Points on a hilly landscape, in no order, each with its height.
A ball rolls from a point to the lowest of its 4 nearest points, and stops where none of them is lower. Distance is the straight distance between rows; heights are no part of it.
(397): | 131 | 140 | 110 | 146 | 113 | 132 | 135 |  97 | 121 | 130 |  99 | 138 | 122 | 126 | 125 | 113 |  93 | 127 | 120 | 124 | 118 | 160 | 103 | 116 |  h=3.91
(819): | 131 | 115 | 130 | 139 | 162 | 127 | 149 | 136 | 157 | 132 | 131 | 107 | 158 | 138 | 143 | 110 | 185 | 134 | 135 | 165 | 144 | 115 | 126 | 112 |  h=4.60
(1007): | 113 | 113 | 129 | 118 | 162 | 118 | 144 | 121 | 128 | 128 | 144 | 111 | 112 | 126 | 118 | 112 | 135 | 117 | 138 | 117 | 114 | 114 | 121 | 172 |  h=3.43
(593): | 122 | 113 | 114 | 101 |  74 | 140 | 139 | 116 | 103 | 145 | 152 | 139 | 137 | 134 | 117 | 178 | 117 | 115 | 119 |  96 | 151 | 131 | 146 | 104 |  h=5.50
(106): | 124 | 129 | 107 |  99 | 112 | 143 | 110 | 108 | 127 | 137 | 146 | 141 | 145 | 125 | 127 | 172 | 141 | 108 | 153 | 104 | 136 | 148 | 138 | 109 |  h=3.07
(1179): | 148 | 134 | 141 | 148 | 151 | 114 | 167 | 147 | 136 |  95 | 120 | 114 | 106 | 116 | 122 |  90 | 149 | 134 | 150 | 163 | 137 | 123 | 121 | 121 |  h=3.19
(310): | 136 | 143 | 129 | 158 | 126 | 129 | 123 | 143 | 110 | 119 | 120 | 130 | 116 | 139 | 135 | 107 |  94 | 140 |  88 | 125 |  96 | 118 | 120 | 136 |  h=2.20
(694): | 116 | 114 | 133 | 115 | 163 | 128 | 103 | 127 | 141 | 140 | 102 | 134 | 126 | 129 | 116 | 143 | 127 | 102 | 140 | 123 | 132 | 121 | 121 | 153 |  h=0.38
(1316): | 124 | 128 | 105 | 105 | 124 | 141 | 105 | 107 | 126 | 141 | 139 | 141 | 147 | 129 | 128 | 166 | 142 | 107 | 153 | 112 | 132 | 145 | 132 | 108 |  h=2.98
(352): | 114 | 127 | 106 | 126 |  79 | 144 | 131 | 112 | 110 | 152 | 105 | 128 | 151 | 120 | 113 | 154 |  84 | 133 | 124 | 112 | 158 | 139 | 101 | 122 |  h=4.89
(257): | 146 | 145 | 114 | 155 | 122 | 127 |  95 | 131 | 125 | 113 | 115 | 119 | 108 | 125 | 132 | 114 |  91 | 136 | 112 | 120 |  84 | 145 | 122 | 141 |  h=3.00
(392): | 126 | 133 | 124 | 145 | 123 | 124 |  99 | 175 | 118 | 118 | 121 | 111 | 123 | 123 | 123 | 110 |  84 | 151 | 108 | 139 |  93 | 108 | 114 | 150 |  h=2.71
(1045): | 115 | 108 | 130 | 117 | 169 | 122 | 125 | 120 | 136 | 142 | 121 | 129 | 119 | 139 | 117 | 125 | 125 | 101 | 133 | 119 | 125 | 114 | 118 | 162 |  h=3.95
(97): | 120 | 123 | 102 | 107 | 120 | 146 | 111 | 104 | 116 | 144 | 137 | 145 | 155 | 134 | 127 | 160 | 137 | 110 | 144 | 114 | 132 | 138 | 124 |  95 |  h=1.27
(677): | 126 | 131 | 127 | 137 | 139 | 129 | 148 | 133 | 109 | 129 | 162 | 122 | 131 | 150 | 139 | 103 | 124 | 131 | 102 | 119 |  99 |  94 | 121 | 146 |  h=2.56
(910): | 111 | 127 | 108 | 123 |  79 | 144 | 134 | 114 | 101 | 150 | 113 | 132 | 155 | 125 | 116 | 157 | 101 | 134 | 122 | 113 | 155 | 137 | 109 | 105 |  h=5.47
(292): | 118 | 108 | 126 | 116 | 166 | 129 | 115 | 114 | 135 | 146 | 122 | 138 | 125 | 149 | 126 | 132 | 124 |  94 | 131 | 123 | 122 | 120 | 116 | 144 |  h=5.41
(1151): | 123 | 127 | 104 |  98 | 103 | 142 | 119 | 109 | 120 | 141 | 153 | 143 | 146 | 125 | 124 | 177 | 141 | 110 | 148 | 103 | 137 | 143 | 137 | 108 |  h=3.70
(751): | 117 | 135 | 136 | 130 | 140 | 122 | 161 | 148 | 139 | 132 | 109 | 130 | 170 | 118 | 138 | 129 | 165 | 140 | 118 | 149 | 141 | 110 | 133 | 125 |  h=5.32
(870): | 130 | 142 | 153 | 134 | 124 | 136 | 101 | 135 | 143 | 124 |  94 | 146 | 121 | 111 | 130 | 165 | 135 | 130 | 123 | 124 | 144 | 150 | 151 | 125 |  h=2.11
(10): | 131 | 137 | 128 | 118 | 129 | 143 |  90 | 118 | 143 | 127 | 117 | 139 | 128 | 116 | 129 | 171 | 139 | 116 | 152 | 114 | 137 | 155 | 146 | 125 |  h=2.30
(1183): | 116 | 122 | 133 | 119 | 158 | 115 | 149 | 127 | 130 | 118 | 130 | 105 | 108 | 111 | 109 | 105 | 135 | 122 | 148 | 129 | 122 | 123 | 121 | 171 |  h=3.23
(309): | 138 | 130 | 133 | 144 | 152 | 116 | 175 | 146 | 143 | 111 | 114 | 121 | 135 | 123 | 130 |  97 | 155 | 132 | 142 | 166 | 141 | 120 | 118 | 114 |  h=3.44
(1012): | 122 | 129 | 124 | 129 | 146 | 129 | 144 | 131 | 115 | 123 | 178 | 104 | 123 | 142 | 133 | 101 | 143 | 132 | 124 | 119 | 102 | 104 | 121 | 159 |  h=1.50
(793): | 122 | 140 | 156 | 129 | 126 | 126 | 130 | 150 | 136 | 130 |  88 | 147 | 147 | 113 | 135 | 154 | 141 | 138 | 102 | 131 | 149 | 121 | 144 | 129 |  h=4.90
(272): | 119 | 119 | 131 | 115 | 147 | 126 | 142 | 127 | 153 | 138 | 139 | 113 | 165 | 124 | 149 | 132 | 196 | 140 | 125 | 140 | 136 | 115 | 152 | 131 |  h=4.07
(1077): | 124 | 120 | 109 |  96 |  90 | 141 | 132 | 112 | 113 | 143 | 158 | 140 | 141 | 125 | 121 | 179 | 133 | 109 | 137 |  95 | 143 | 138 | 142 | 107 |  h=4.72
(324): | 122 | 137 | 116 | 139 | 126 | 134 | 135 | 151 | 113 | 125 | 181 | 103 | 146 | 146 | 139 |  91 | 130 | 153 | 130 | 143 | 104 |  94 | 111 | 129 |  h=3.81
(242): | 145 | 125 |  85 | 131 | 125 | 122 |  80 | 125 | 133 | 122 | 148 | 114 | 131 | 125 | 135 | 129 | 100 | 125 | 130 | 113 |  65 | 146 | 120 | 136 |  h=4.71
(681): | 119 | 129 | 131 | 124 | 143 | 127 | 154 | 138 | 147 | 137 | 125 | 122 | 173 | 125 | 145 | 130 | 184 | 140 | 119 | 145 | 140 | 112 | 137 | 122 |  h=5.04
(570): | 117 | 134 | 103 | 136 |  99 | 136 | 140 |  97 | 118 | 144 | 100 | 136 | 143 | 124 | 122 | 123 |  92 | 130 | 130 | 124 | 135 | 157 |  96 | 108 |  h=4.87
(1037): | 145 | 133 | 143 | 139 | 143 | 123 | 111 | 143 | 112 |  86 | 151 |  94 |  86 | 117 | 118 |  91 | 147 | 142 | 156 | 148 | 127 | 117 | 133 | 136 |  h=3.82
(566): | 124 | 121 | 120 | 112 | 151 | 137 |  90 | 113 | 137 | 139 | 116 | 142 | 137 | 133 | 124 | 157 | 134 | 101 | 150 | 119 | 130 | 139 | 127 | 118 |  h=1.04
(538): | 111 | 126 | 104 | 112 |  86 | 143 | 134 | 111 |  99 | 150 | 130 | 138 | 161 | 127 | 118 | 161 | 116 | 123 | 126 | 110 | 149 | 133 | 118 |  96 |  h=6.19
(876): | 130 | 141 | 143 | 125 | 100 | 140 | 126 | 116 | 152 | 128 | 119 | 143 | 112 | 101 | 129 | 166 | 127 | 133 | 144 | 117 | 152 | 184 | 157 | 116 |  h=2.00
(57): | 113 | 110 | 152 |  85 | 135 | 108 | 144 | 103 | 169 | 145 | 125 | 135 | 126 | 105 | 140 | 126 | 171 | 138 | 127 | 119 | 140 | 136 | 181 | 163 |  h=0.47
(832): | 113 | 106 | 155 |  88 | 136 | 115 | 140 | 102 | 165 | 153 | 137 | 146 | 128 | 123 | 145 | 135 | 166 | 132 | 118 | 116 | 144 | 130 | 177 | 154 |  h=2.64
(401): | 132 | 137 |  95 | 130 |  97 | 126 | 130 |  98 | 138 | 132 | 113 | 125 | 121 | 111 | 125 | 127 |  77 | 130 | 140 | 107 | 114 | 165 | 100 | 152 |  h=3.56
(33): | 134 | 132 | 119 | 150 | 129 | 129 | 138 | 100 | 114 | 133 | 106 | 149 | 124 | 147 | 133 | 106 | 103 | 116 | 108 | 129 | 115 | 141 | 107 | 105 |  h=4.83
(1053): | 125 | 138 | 131 | 113 |  97 | 140 | 129 | 118 | 153 | 134 | 136 | 138 | 112 | 103 | 124 | 172 | 126 | 126 | 156 | 106 | 150 | 177 | 156 | 125 |  h=2.25
(85): | 111 | 133 | 145 | 124 | 147 | 120 | 135 | 152 | 137 | 127 |  84 | 129 | 140 | 106 | 112 | 138 | 135 | 127 | 126 | 137 | 143 | 118 | 123 | 153 |  h=5.05
(319): | 165 | 129 | 157 | 152 | 145 | 111 | 164 | 154 | 140 | 101 | 135 | 120 |  96 | 141 | 136 |  92 | 152 | 129 | 136 | 167 | 147 | 106 | 120 | 113 |  h=3.45
(1291): | 115 | 118 | 148 |  97 | 134 | 118 | 146 | 113 | 157 | 147 | 140 | 134 | 147 | 123 | 150 | 137 | 184 | 138 | 109 | 117 | 136 | 125 | 172 | 147 |  h=3.80
(780): | 127 | 118 | 117 | 130 | 146 | 133 | 128 |  98 | 120 | 144 | 120 | 152 | 135 | 156 | 133 | 119 | 118 | 100 | 120 | 127 | 120 | 133 | 110 | 105 |  h=7.66
(17): | 156 | 134 | 152 | 140 | 139 | 115 | 114 | 153 | 111 |  84 | 144 | 103 |  80 | 121 | 117 |  92 | 145 | 147 | 152 | 155 | 134 | 108 | 135 | 131 |  h=3.89
(1109): | 138 | 142 |  98 | 139 | 105 | 127 | 121 | 100 | 133 | 125 | 113 | 124 | 113 | 112 | 125 | 121 |  84 | 128 | 137 | 110 | 104 | 170 | 106 | 146 |  h=3.37
(914): | 137 | 139 | 127 | 157 | 129 | 129 | 133 | 119 | 114 | 127 | 113 | 140 | 114 | 149 | 136 | 104 |  99 | 125 |  92 | 127 | 102 | 130 | 117 | 125 |  h=2.90
(9): | 115 | 133 | 139 | 126 | 144 | 120 | 154 | 152 | 137 | 123 |  87 | 128 | 149 | 105 | 118 | 130 | 139 | 134 | 126 | 145 | 143 | 114 | 119 | 141 |  h=4.84
(343): | 116 | 132 | 102 | 128 |  86 | 138 | 134 | 105 | 124 | 147 | 101 | 127 | 140 | 117 | 116 | 143 |  78 | 129 | 132 | 115 | 148 | 151 |  93 | 133 |  h=4.30
(683): | 113 | 112 | 135 | 116 | 168 | 122 | 124 | 129 | 137 | 135 | 109 | 125 | 121 | 124 | 112 | 129 | 127 | 109 | 140 | 123 | 130 | 117 | 119 | 165 |  h=3.48
(118): | 149 | 137 | 144 | 140 | 142 | 115 | 134 | 145 | 120 |  83 | 140 | 104 |  87 | 117 | 119 |  89 | 146 | 141 | 154 | 152 | 128 | 119 | 133 | 135 |  h=3.26
(479): | 127 | 141 | 163 | 131 | 120 | 130 | 127 | 135 | 140 | 128 |  95 | 157 | 132 | 121 | 140 | 156 | 141 | 135 |  99 | 125 | 149 | 138 | 157 | 115 |  h=3.38
(792): | 141 | 132 | 107 | 144 | 131 | 126 |  71 | 144 | 132 | 118 | 127 | 112 | 114 | 125 | 127 | 122 |  89 | 134 | 122 | 122 |  75 | 137 | 121 | 148 |  h=3.24
(558): | 168 | 137 | 159 | 143 | 133 | 109 | 134 | 162 | 119 |  85 | 137 | 118 |  83 | 129 | 129 |  94 | 146 | 143 | 142 | 161 | 143 |  99 | 130 | 122 |  h=3.88
(740): | 115 | 120 | 117 | 122 |  68 | 150 | 129 | 121 |  99 | 149 | 123 | 130 | 142 | 135 | 113 | 170 |  96 | 130 | 109 | 104 | 163 | 129 | 129 | 107 |  h=6.02
(837): | 119 | 133 | 150 | 118 | 126 | 125 | 150 | 140 | 141 | 139 | 116 | 146 | 161 | 124 | 149 | 149 | 163 | 138 |  95 | 127 | 143 | 113 | 153 | 127 |  h=1.30
(1200): | 129 | 123 | 129 | 136 | 144 | 128 |  87 | 141 | 117 | 114 | 183 |  88 | 117 | 143 | 131 |  89 | 145 | 151 | 159 | 152 | 123 | 100 | 120 | 129 |  h=1.18
(258): | 126 | 122 | 113 | 108 | 141 | 142 |  93 | 109 | 131 | 140 | 126 | 141 | 144 | 134 | 126 | 163 | 139 | 102 | 149 | 117 | 132 | 142 | 127 | 111 |  h=2.10
(415): | 127 | 124 | 166 | 119 | 118 | 128 | 143 | 113 | 149 | 145 | 117 | 170 | 127 | 136 | 151 | 142 | 142 | 128 |  99 | 127 | 154 | 146 | 166 |  97 |  h=4.76
(67): | 126 | 140 | 125 | 142 | 124 | 130 | 146 | 152 | 106 | 124 | 156 | 117 | 138 | 143 | 137 | 101 | 115 | 147 |  99 | 128 |  97 |  92 | 118 | 139 |  h=3.25
(354): | 133 | 128 | 126 | 144 | 138 | 125 | 143 | 113 | 114 | 134 | 124 | 146 | 119 | 157 | 138 | 106 | 110 | 111 |  98 | 123 | 108 | 120 | 114 | 123 |  h=3.92
(281): | 125 | 125 | 128 | 134 | 152 | 127 | 160 | 142 | 150 | 131 | 123 | 118 | 168 | 129 | 142 | 115 | 180 | 137 | 131 | 159 | 141 | 114 | 126 | 115 |  h=4.64
(260): | 129 | 130 | 129 | 132 | 146 | 126 | 124 | 130 | 116 | 102 | 172 |  88 | 106 | 126 | 120 |  95 | 151 | 139 | 154 | 132 | 114 | 116 | 128 | 151 |  h=1.94
(333): | 125 | 115 | 114 | 121 | 152 | 137 | 113 |  99 | 125 | 147 | 122 | 150 | 143 | 151 | 129 | 135 | 125 |  98 | 135 | 126 | 125 | 131 | 115 | 105 |  h=6.28
(325): | 140 | 122 | 154 | 129 | 137 | 110 |  78 | 156 | 108 |  97 | 155 |  99 |  88 | 129 | 117 |  95 | 139 | 156 | 153 | 161 | 142 |  89 | 127 | 135 |  h=3.53
(1252): | 128 | 118 | 116 |  92 |  92 | 137 | 141 | 119 | 138 | 143 | 163 | 143 | 119 | 118 | 117 | 184 | 123 | 106 | 149 |  93 | 146 | 152 | 155 | 127 |  h=4.18
(548): | 125 | 111 | 126 | 118 |  65 | 143 | 137 | 121 |  98 | 143 | 141 | 136 | 129 | 145 | 110 | 176 | 101 | 118 | 104 |  98 | 162 | 130 | 148 | 102 |  h=5.82
(1191): | 110 | 129 | 103 | 127 |  91 | 139 | 136 | 105 | 111 | 149 | 103 | 132 | 152 | 121 | 117 | 140 |  96 | 131 | 128 | 121 | 148 | 147 |  97 | 107 |  h=5.57
(1154): | 131 | 102 | 130 | 119 |  70 | 140 | 143 | 120 | 104 | 144 | 148 | 141 | 115 | 151 | 106 | 177 |  98 | 108 | 106 | 103 | 163 | 132 | 161 |  98 |  h=5.89
(895): | 116 | 111 | 130 | 120 | 164 | 122 | 139 | 116 | 126 | 135 | 143 | 123 | 115 | 144 | 122 | 112 | 129 | 108 | 127 | 115 | 115 | 111 | 117 | 164 |  h=3.79
(1277): | 122 | 123 | 118 | 142 | 130 | 123 |  82 | 171 | 128 | 123 | 126 | 108 | 117 | 121 | 121 | 111 |  81 | 142 | 118 | 137 |  85 | 114 | 114 | 154 |  h=3.21
(864): | 120 | 132 | 101 | 127 |  91 | 131 | 134 | 102 | 130 | 143 | 103 | 128 | 133 | 113 | 117 | 135 |  73 | 130 | 140 | 110 | 137 | 160 |  94 | 142 |  h=3.93
(726): | 156 | 133 | 146 | 148 | 149 | 114 | 165 | 148 | 138 |  98 | 126 | 117 | 106 | 128 | 129 |  90 | 150 | 132 | 144 | 166 | 142 | 117 | 122 | 117 |  h=3.28
(1163): | 127 | 128 | 109 | 139 | 125 | 134 | 137 |  96 | 114 | 143 | 108 | 147 | 138 | 143 | 127 | 117 | 107 | 113 | 123 | 127 | 127 | 147 | 103 |  95 |  h=5.92
(1300): | 134 | 144 | 104 | 147 | 107 | 130 | 132 |  98 | 129 | 128 | 102 | 130 | 117 | 119 | 127 | 116 |  86 | 132 | 130 | 118 | 114 | 169 | 103 | 132 |  h=3.49
(466): | 131 | 134 | 136 | 133 | 150 | 113 | 163 | 137 | 129 |  98 | 119 | 109 | 104 | 103 | 109 |  97 | 142 | 132 | 155 | 148 | 128 | 130 | 122 | 148 |  h=3.01
(733): | 126 | 136 | 115 | 105 | 114 | 143 | 102 | 113 | 137 | 132 | 143 | 138 | 132 | 118 | 125 | 175 | 143 | 110 | 157 | 106 | 134 | 156 | 146 | 119 |  h=2.49
(1330): | 117 | 124 | 144 | 121 | 153 | 127 | 104 | 141 | 142 | 134 |  90 | 134 | 129 | 118 | 114 | 152 | 129 | 114 | 135 | 125 | 142 | 125 | 128 | 147 |  h=3.40
(1086): | 119 | 134 | 134 | 135 | 145 | 118 | 168 | 150 | 139 | 124 |  98 | 125 | 155 | 107 | 122 | 119 | 151 | 139 | 132 | 156 | 143 | 115 | 119 | 127 |  h=4.28
(399): | 125 | 128 | 124 | 131 | 144 | 128 | 132 | 129 | 115 | 114 | 181 |  91 | 114 | 130 | 126 |  96 | 149 | 138 | 145 | 127 | 108 | 111 | 128 | 155 |  h=0.87
(732): | 130 | 135 | 159 | 131 | 104 | 136 | 141 | 111 | 148 | 138 | 110 | 162 | 118 | 119 | 140 | 143 | 130 | 138 | 119 | 128 | 157 | 174 | 164 |  91 |  h=2.13
(886): | 124 | 122 | 165 | 115 | 124 | 123 | 142 | 115 | 149 | 145 | 123 | 166 | 131 | 137 | 154 | 144 | 149 | 128 |  92 | 121 | 149 | 132 | 168 | 112 |  h=6.27
(499): | 111 | 116 | 134 | 117 | 162 | 117 | 140 | 130 | 135 | 127 | 110 | 116 | 118 | 114 | 107 | 119 | 127 | 117 | 142 | 126 | 128 | 119 | 118 | 170 |  h=3.59
(503): | 118 | 126 | 157 | 109 | 130 | 122 | 151 | 125 | 146 | 144 | 128 | 151 | 152 | 132 | 156 | 146 | 169 | 136 |  92 | 119 | 141 | 116 | 166 | 131 |  h=5.06
(418): | 119 | 135 | 124 | 146 | 116 | 121 | 121 | 180 | 113 | 121 | 134 | 111 | 135 | 120 | 122 | 101 |  89 | 159 | 115 | 148 |  96 |  99 | 107 | 142 |  h=1.69
(276): | 162 | 136 | 153 | 149 | 141 | 112 | 149 | 156 | 130 |  88 | 133 | 118 |  92 | 129 | 129 |  90 | 149 | 136 | 143 | 164 | 141 | 111 | 127 | 119 |  h=3.46
(1320): | 124 | 133 | 119 | 137 | 137 | 134 | 112 | 143 | 119 | 120 | 190 |  95 | 134 | 146 | 142 |  88 | 144 | 153 | 147 | 147 | 113 |  99 | 113 | 128 |  h=3.54
(489): | 135 | 133 | 126 | 151 | 136 | 129 | 140 | 107 | 113 | 131 | 114 | 146 | 117 | 153 | 138 | 106 | 103 | 115 |  99 | 127 | 111 | 134 | 115 | 114 |  h=3.86
(600): | 127 | 111 | 109 | 139 | 142 | 118 |  72 | 162 | 135 | 128 | 136 | 107 | 122 | 129 | 120 | 118 |  83 | 130 | 124 | 132 |  77 | 121 | 114 | 149 |  h=3.57
(1063): | 144 | 127 | 149 | 135 | 139 | 116 |  88 | 151 | 109 |  91 | 156 |  95 |  87 | 128 | 118 |  93 | 144 | 150 | 156 | 155 | 134 |  99 | 132 | 132 |  h=1.24
(1293): | 146 | 142 | 105 | 148 | 126 | 129 |  85 | 130 | 133 | 113 | 124 | 115 | 111 | 123 | 129 | 121 |  93 | 133 | 124 | 117 |  78 | 148 | 123 | 147 |  h=3.13
(599): | 132 | 143 | 132 | 153 | 119 | 131 | 126 | 163 | 109 | 117 | 126 | 120 | 126 | 134 | 132 | 106 |  96 | 147 |  94 | 128 |  95 | 101 | 118 | 142 |  h=1.29
(24): | 122 | 121 | 126 | 115 | 154 | 136 |  85 | 122 | 141 | 136 | 108 | 139 | 130 | 128 | 121 | 156 | 132 | 104 | 144 | 118 | 135 | 133 | 128 | 136 |  h=2.19
(1181): | 116 | 138 | 141 | 129 | 138 | 121 | 155 | 155 | 137 | 128 |  90 | 130 | 159 | 108 | 127 | 134 | 149 | 140 | 120 | 147 | 145 | 113 | 126 | 134 |  h=5.25
(29): | 126 | 137 | 140 | 125 | 135 | 139 |  86 | 129 | 145 | 125 |  99 | 140 | 126 | 116 | 123 | 169 | 135 | 122 | 141 | 119 | 143 | 149 | 145 | 130 |  h=2.37
(836): | 129 | 104 | 125 | 102 |  78 | 136 | 146 | 122 | 112 | 148 | 159 | 148 | 119 | 144 | 109 | 179 | 109 | 104 | 118 |  97 | 156 | 132 | 161 | 105 |  h=5.83
(1049): | 117 | 134 | 148 | 126 | 139 | 129 | 113 | 146 | 137 | 127 |  81 | 139 | 138 | 109 | 121 | 153 | 133 | 128 | 121 | 131 | 145 | 125 | 134 | 145 |  h=3.75
(90): | 156 | 124 | 146 | 153 | 156 | 117 | 167 | 146 | 150 | 114 | 129 | 118 | 116 | 143 | 139 |  92 | 161 | 129 | 137 | 169 | 147 | 113 | 117 | 108 |  h=3.47
(353): | 134 | 104 |  87 | 133 | 141 | 114 |  75 | 138 | 133 | 132 | 153 | 111 | 141 | 141 | 132 | 122 |  95 | 123 | 125 | 127 |  63 | 131 | 114 | 114 |  h=6.15
(28): | 135 | 140 | 132 | 150 | 125 | 130 | 139 | 142 | 106 | 124 | 132 | 132 | 124 | 148 | 139 | 102 | 108 | 136 |  85 | 124 |  97 | 105 | 119 | 134 |  h=2.53
(654): | 123 | 112 | 121 | 122 | 160 | 131 | 116 | 104 | 127 | 145 | 123 | 147 | 131 | 156 | 129 | 128 | 124 |  96 | 127 | 121 | 122 | 125 | 116 | 121 |  h=6.86
(137): | 125 | 140 | 121 | 142 | 121 | 131 | 142 | 156 | 106 | 126 | 169 | 110 | 145 | 141 | 141 |  96 | 122 | 150 | 112 | 137 | 100 |  90 | 114 | 137 |  h=4.13
(697): | 116 | 115 | 159 | 103 | 131 | 118 | 147 | 110 | 154 | 149 | 136 | 152 | 142 | 134 | 154 | 142 | 165 | 129 |  99 | 116 | 141 | 124 | 171 | 133 |  h=5.11
(1203): | 115 | 127 | 101 | 120 |  99 | 143 | 135 | 101 | 103 | 150 | 116 | 138 | 160 | 129 | 120 | 141 | 111 | 124 | 129 | 122 | 145 | 144 | 105 |  95 |  h=6.36
(933): | 134 | 143 | 160 | 135 | 109 | 137 | 123 | 122 | 146 | 123 | 101 | 155 | 116 | 114 | 137 | 155 | 132 | 138 | 118 | 123 | 153 | 168 | 160 | 109 |  h=1.62
(364): | 122 | 134 | 134 | 134 | 148 | 117 | 172 | 150 | 138 | 115 |  99 | 121 | 142 | 104 | 121 | 111 | 145 | 137 | 140 | 156 | 141 | 119 | 115 | 132 |  h=3.90
(497): | 149 | 136 |  90 | 136 | 120 | 123 |  90 | 117 | 136 | 118 | 137 | 115 | 119 | 121 | 134 | 124 |  94 | 128 | 132 | 108 |  74 | 155 | 122 | 144 |  h=3.55
(1027): | 140 | 126 | 134 | 147 | 157 | 121 | 170 | 143 | 150 | 122 | 123 | 117 | 141 | 136 | 138 |  97 | 167 | 131 | 140 | 169 | 143 | 117 | 116 | 105 |  h=3.72
(311): | 117 | 118 | 137 | 103 | 141 | 121 | 135 | 112 | 157 | 135 | 140 | 113 | 148 | 114 | 147 | 129 | 198 | 143 | 124 | 125 | 132 | 131 | 173 | 147 |  h=2.79
(1336): | 144 | 144 | 125 | 159 | 123 | 130 | 124 | 120 | 116 | 119 | 108 | 136 | 108 | 137 | 136 | 107 |  91 | 131 |  98 | 125 |  97 | 144 | 119 | 126 |  h=2.68
(468): | 163 | 137 | 159 | 137 | 132 | 108 | 119 | 170 | 114 |  85 | 140 | 116 |  85 | 131 | 127 |  98 | 143 | 146 | 141 | 161 | 146 |  89 | 129 | 124 |  h=4.50
(1288): | 120 | 122 | 104 | 127 | 127 | 138 | 127 |  95 | 113 | 145 | 117 | 147 | 152 | 143 | 127 | 129 | 118 | 110 | 132 | 127 | 130 | 141 | 107 |  91 |  h=6.45
(186): | 127 | 127 | 126 | 101 |  94 | 139 | 138 | 118 | 150 | 142 | 151 | 137 | 112 | 107 | 119 | 180 | 123 | 116 | 159 |  99 | 151 | 168 | 157 | 129 |  h=2.97
(1102): | 118 | 139 | 123 | 145 | 115 | 125 | 134 | 174 | 112 | 120 | 146 | 111 | 146 | 127 | 131 |  94 | 100 | 162 | 118 | 149 | 101 |  95 | 106 | 132 |  h=4.63
(132): | 145 | 146 | 106 | 149 | 115 | 130 | 111 | 109 | 131 | 116 | 109 | 123 | 109 | 119 | 130 | 116 |  88 | 131 | 126 | 113 |  92 | 165 | 116 | 140 |  h=3.18
(1301): | 117 | 118 | 115 | 111 |  74 | 143 | 136 | 118 |  94 | 145 | 139 | 137 | 149 | 133 | 116 | 174 | 109 | 123 | 110 | 100 | 158 | 129 | 136 | 100 |  h=5.88
(635): | 134 | 131 | 134 | 133 | 149 | 119 | 144 | 132 | 122 |  94 | 144 |  95 |  97 | 109 | 113 |  93 | 145 | 136 | 158 | 140 | 121 | 128 | 129 | 154 |  h=2.80
(455): | 124 | 123 | 130 | 133 | 149 | 125 | 148 | 119 | 115 | 138 | 146 | 135 | 119 | 158 | 137 | 107 | 120 | 115 |  97 | 119 | 105 | 107 | 120 | 141 |  h=1.78
(398): | 124 | 135 | 117 | 136 | 138 | 133 | 128 | 139 | 111 | 119 | 188 |  95 | 135 | 142 | 136 |  91 | 143 | 146 | 140 | 136 | 105 | 100 | 116 | 137 |  h=0.99
(1032): | 131 | 138 | 127 | 114 | 113 | 144 | 103 | 116 | 147 | 128 | 128 | 138 | 120 | 109 | 128 | 175 | 138 | 120 | 158 | 108 | 142 | 170 | 151 | 124 |  h=2.21
(1232): | 126 | 137 | 160 | 128 | 120 | 126 | 137 | 139 | 136 | 131 | 102 | 155 | 142 | 124 | 146 | 154 | 148 | 138 |  91 | 127 | 148 | 125 | 155 | 119 |  h=1.15
(440): | 154 | 129 | 157 | 130 | 130 | 104 |  92 | 166 | 107 |  93 | 149 | 107 |  87 | 127 | 119 |  99 | 137 | 154 | 147 | 161 | 147 |  82 | 124 | 129 |  h=4.52
(327): | 127 | 111 | 124 | 127 | 158 | 127 | 131 | 104 | 124 | 145 | 127 | 146 | 125 | 159 | 132 | 117 | 120 |  97 | 115 | 122 | 115 | 118 | 115 | 128 |  h=7.04
(1140): | 122 | 119 | 106 | 116 | 132 | 140 | 112 | 100 | 121 | 146 | 125 | 145 | 150 | 143 | 128 | 143 | 131 | 103 | 140 | 124 | 129 | 136 | 118 |  95 |  h=4.53

Two balls start at each pair of points below. Name the first point that both come to, or write none.
(740), (570) | (1300)
(468), (90) | (1179)
(1301), (1191) | none

Call two points neighbours if one is among the 4 nearest of the other. Go from one point of each pair to the other, from neighbour to neighbour, staying as low as possible. Name the highest point that can't be avoided.
(1063), (694) | (499)
(57), (1063) | (819)
(566), (1232) | (479)
(694), (97) | (24)
(599), (1063) | (67)
(455), (1063) | (677)
(97), (566) | (258)
